A landscape with many peaks, sampled at points; each row gives a point and its height.
A climber steps from a point to the highest of its 6 nearest points, and stops where none of them is higher. Distance is the straight distance between rows; heights are no part of it.
<603> h=536: [ 24  -9   5 -11   9  18 -11  -9 -13 -10  11]
<622> h=605: [-18  -3   5  -2   6   5  -6   7   0  -2   7]
<302> h=36: [ 18   3  -9   8   8   5 -17  -7 -10  -8   3]
<44> h=232: [ 27   6 -15   6  -9  -5  -4  -9  -1 -16  -4]
<707> h=167: [ 21   5 -12   8   4   1 -12 -11  -7 -12  -4]
<475> h=256: [ 18  -3   0  -3   7  12 -11   2 -11 -17   6]
<609> h=568: [-26   4   0  11  -6  -4   2   3  14  21  -2]
<90> h=615: [-20   1   6   0   8  -2 -17   7   4  26   6]
<33> h=482: [  2   4  -1  -3  -7 -10  11   8  -2 -13  -1]
<342> h=306: [ 10   3  -6  -5   0  -1  -3   4  -9 -19   7]
<290> h=350: [ 27   2 -20  12   0  -2  -8 -15   0  -8  -7]
<112> h=341: [ 13  -3  -3   0  16  10 -24 -11 -11   8   1]
<712> h=507: [ -1   3   3  -2 -13 -13  24   4  10  -6  -4]
<435> h=616: [-10   9  -1   7  -8 -10   3  -3   0   4 -11]
<627> h=742: [ -1 -13   3 -12 -14  -3  42  17  25   9   3]
<650> h=545: [-10   3   1   4  -7  -9  15  -4   6   4 -13]
<659> h=685: [ 14   1   2  -2  17  13 -26  -8 -15  22   9]
<613> h=756: [  2   4  -5   4  -7 -11   4  -8  -4  -4 -11]
<265> h=572: [  5   7  -2   4  -8 -13   4 -10   1   5 -16]
<473> h=674: [ -7   5  -2   3   4  -5 -13  -3  -7   6  -2]
<592> h=542: [ 21  -8   3  -8  15  26 -19 -17 -14  13   7]
<480> h=439: [ 24  10  -7  -8 -12 -14  17   6   1 -12  -2]
<37> h=787: [-17   7  -2   3  -4  -7  -4  -5   5  12  -4]
<168> h=590: [-27   0   1   6   3  10   3  15  13  -1  11]
<139> h=451: [ 22  -2 -11   4  19  15 -28 -15 -11  10   3]
<455> h=561: [-20   1   0   2  -6  -4  12   8   7  -1   0]
<436> h=226: [ 21   8  -6   2  -4  -6  -1   1  -9 -14   2]
<484> h=466: [  3   0   2  -1  15   8 -23  -5 -12  10   2]
<166> h=505: [ -7   5  -2  -3  -6  -5  15  16   6 -12   8]
<54> h=160: [ 17   5  -8   6  -2  -5  -5  -2  -4 -12  -4]
<228> h=189: [ 15   6 -10  13   4  -3 -15 -10  -7   1  -7]
<700> h=621: [-24   0   3   6   1   4  -4   8   7   5   5]
<602> h=512: [ -2   1   2  -9  -7  -5   4  14  -2 -14   7]
<689> h=647: [-19   4   2   3   2   1  -8   3   0   2   0]
<19> h=654: [  0   1  -1   1   7   0 -12   2 -11  -6   1]
<23> h=517: [  5   1   1  -4 -11 -13  23  -3   9  -2 -11]
<649> h=503: [  5  -7  10 -10   7  12 -11   2 -16 -12  10]
<138> h=129: [ 25   3  -6  -3   2   0  -4   6 -12 -24   8]
<116> h=580: [-2  3 -4  5 -6 -9  2 -1 -2 -6 -8]
<307> h=623: [-28   1   8   5   5   5 -13  11  11  13   6]
<21> h=519: [-22   1   0   3  -4   2  12  18  11 -11  12]
<186> h=93: [ 36  12 -13  -4  -7  -4   3   3   0 -23   5]
<68> h=664: [-17   2   1   4   3  -3 -12   5   2  14   0]
<418> h=508: [-18   0   2   8  -9  -9  13  -3  12  13 -13]
<254> h=411: [-11  -4   1  -1 -14  -3  36  16  23   3   5]
<498> h=610: [-23  -5  10  -3   8   9 -18   7   3  20   6]
<393> h=484: [ 17   5  -1  -3 -13 -14  18   0   0 -14  -6]
<294> h=577: [-13  -5   9  -8   6   7  -4   6  -2  -8  12]
<375> h=493: [-26   3  -1  11  -7  -3  13   8  18   5  -1]
<497> h=516: [ -2 -14   5  -8 -12 -10  41   7  20   4  -6]
<311> h=475: [ 20   3  -9   7  -8 -10   4 -12   3  -4 -17]
<200> h=575: [ -3  -7  12 -10  11  14 -19  -6 -12  14   8]
<36> h=506: [ -7   2   1   2  12   2 -24  -4  -9  19   1]
<450> h=591: [-15  -7  15  -9   9  18 -11   2  -8   5  10]
<300> h=592: [ -2  -8  11 -13  10  20 -13  -5 -14   5   9]
<171> h=521: [  8 -10   8  -8  14  15 -13 -10 -14   0   6]
<426> h=520: [ -6  -7   6   2  -5 -13  21  -9   9   7 -19]
<113> h=701: [ 18 -10  10 -10  11  27 -11 -15 -16  -4  10]
<39> h=448: [ 10   5  -4   1  -5 -10   6   4  -3 -14   3]
<708> h=455: [ -9 -10   5  -3  -8  -4  32   5  17   7  -9]
<691> h=485: [-14 -18   6   0  -6  -7  29  -3  20  16 -17]
<519> h=513: [-21   2   2   7  -7  -6  11   0  12   5  -9]

Call two points neighbours if one is among the 6 nearest of the other. Go from one point of each pair to the other, from neighbour to neighbour, staying as high as possible. Name the lowest point that can't be avoided.
<37> and <627> -> <23>
<659> and <613> -> <200>
<37> and <113> -> <450>
<613> and <37> -> <435>

Two climbers start at each pair of points below. Name the first point that both come to, or write -.
<622> and <455> -> <68>
<90> and <450> -> <68>
<498> and <21> -> <68>
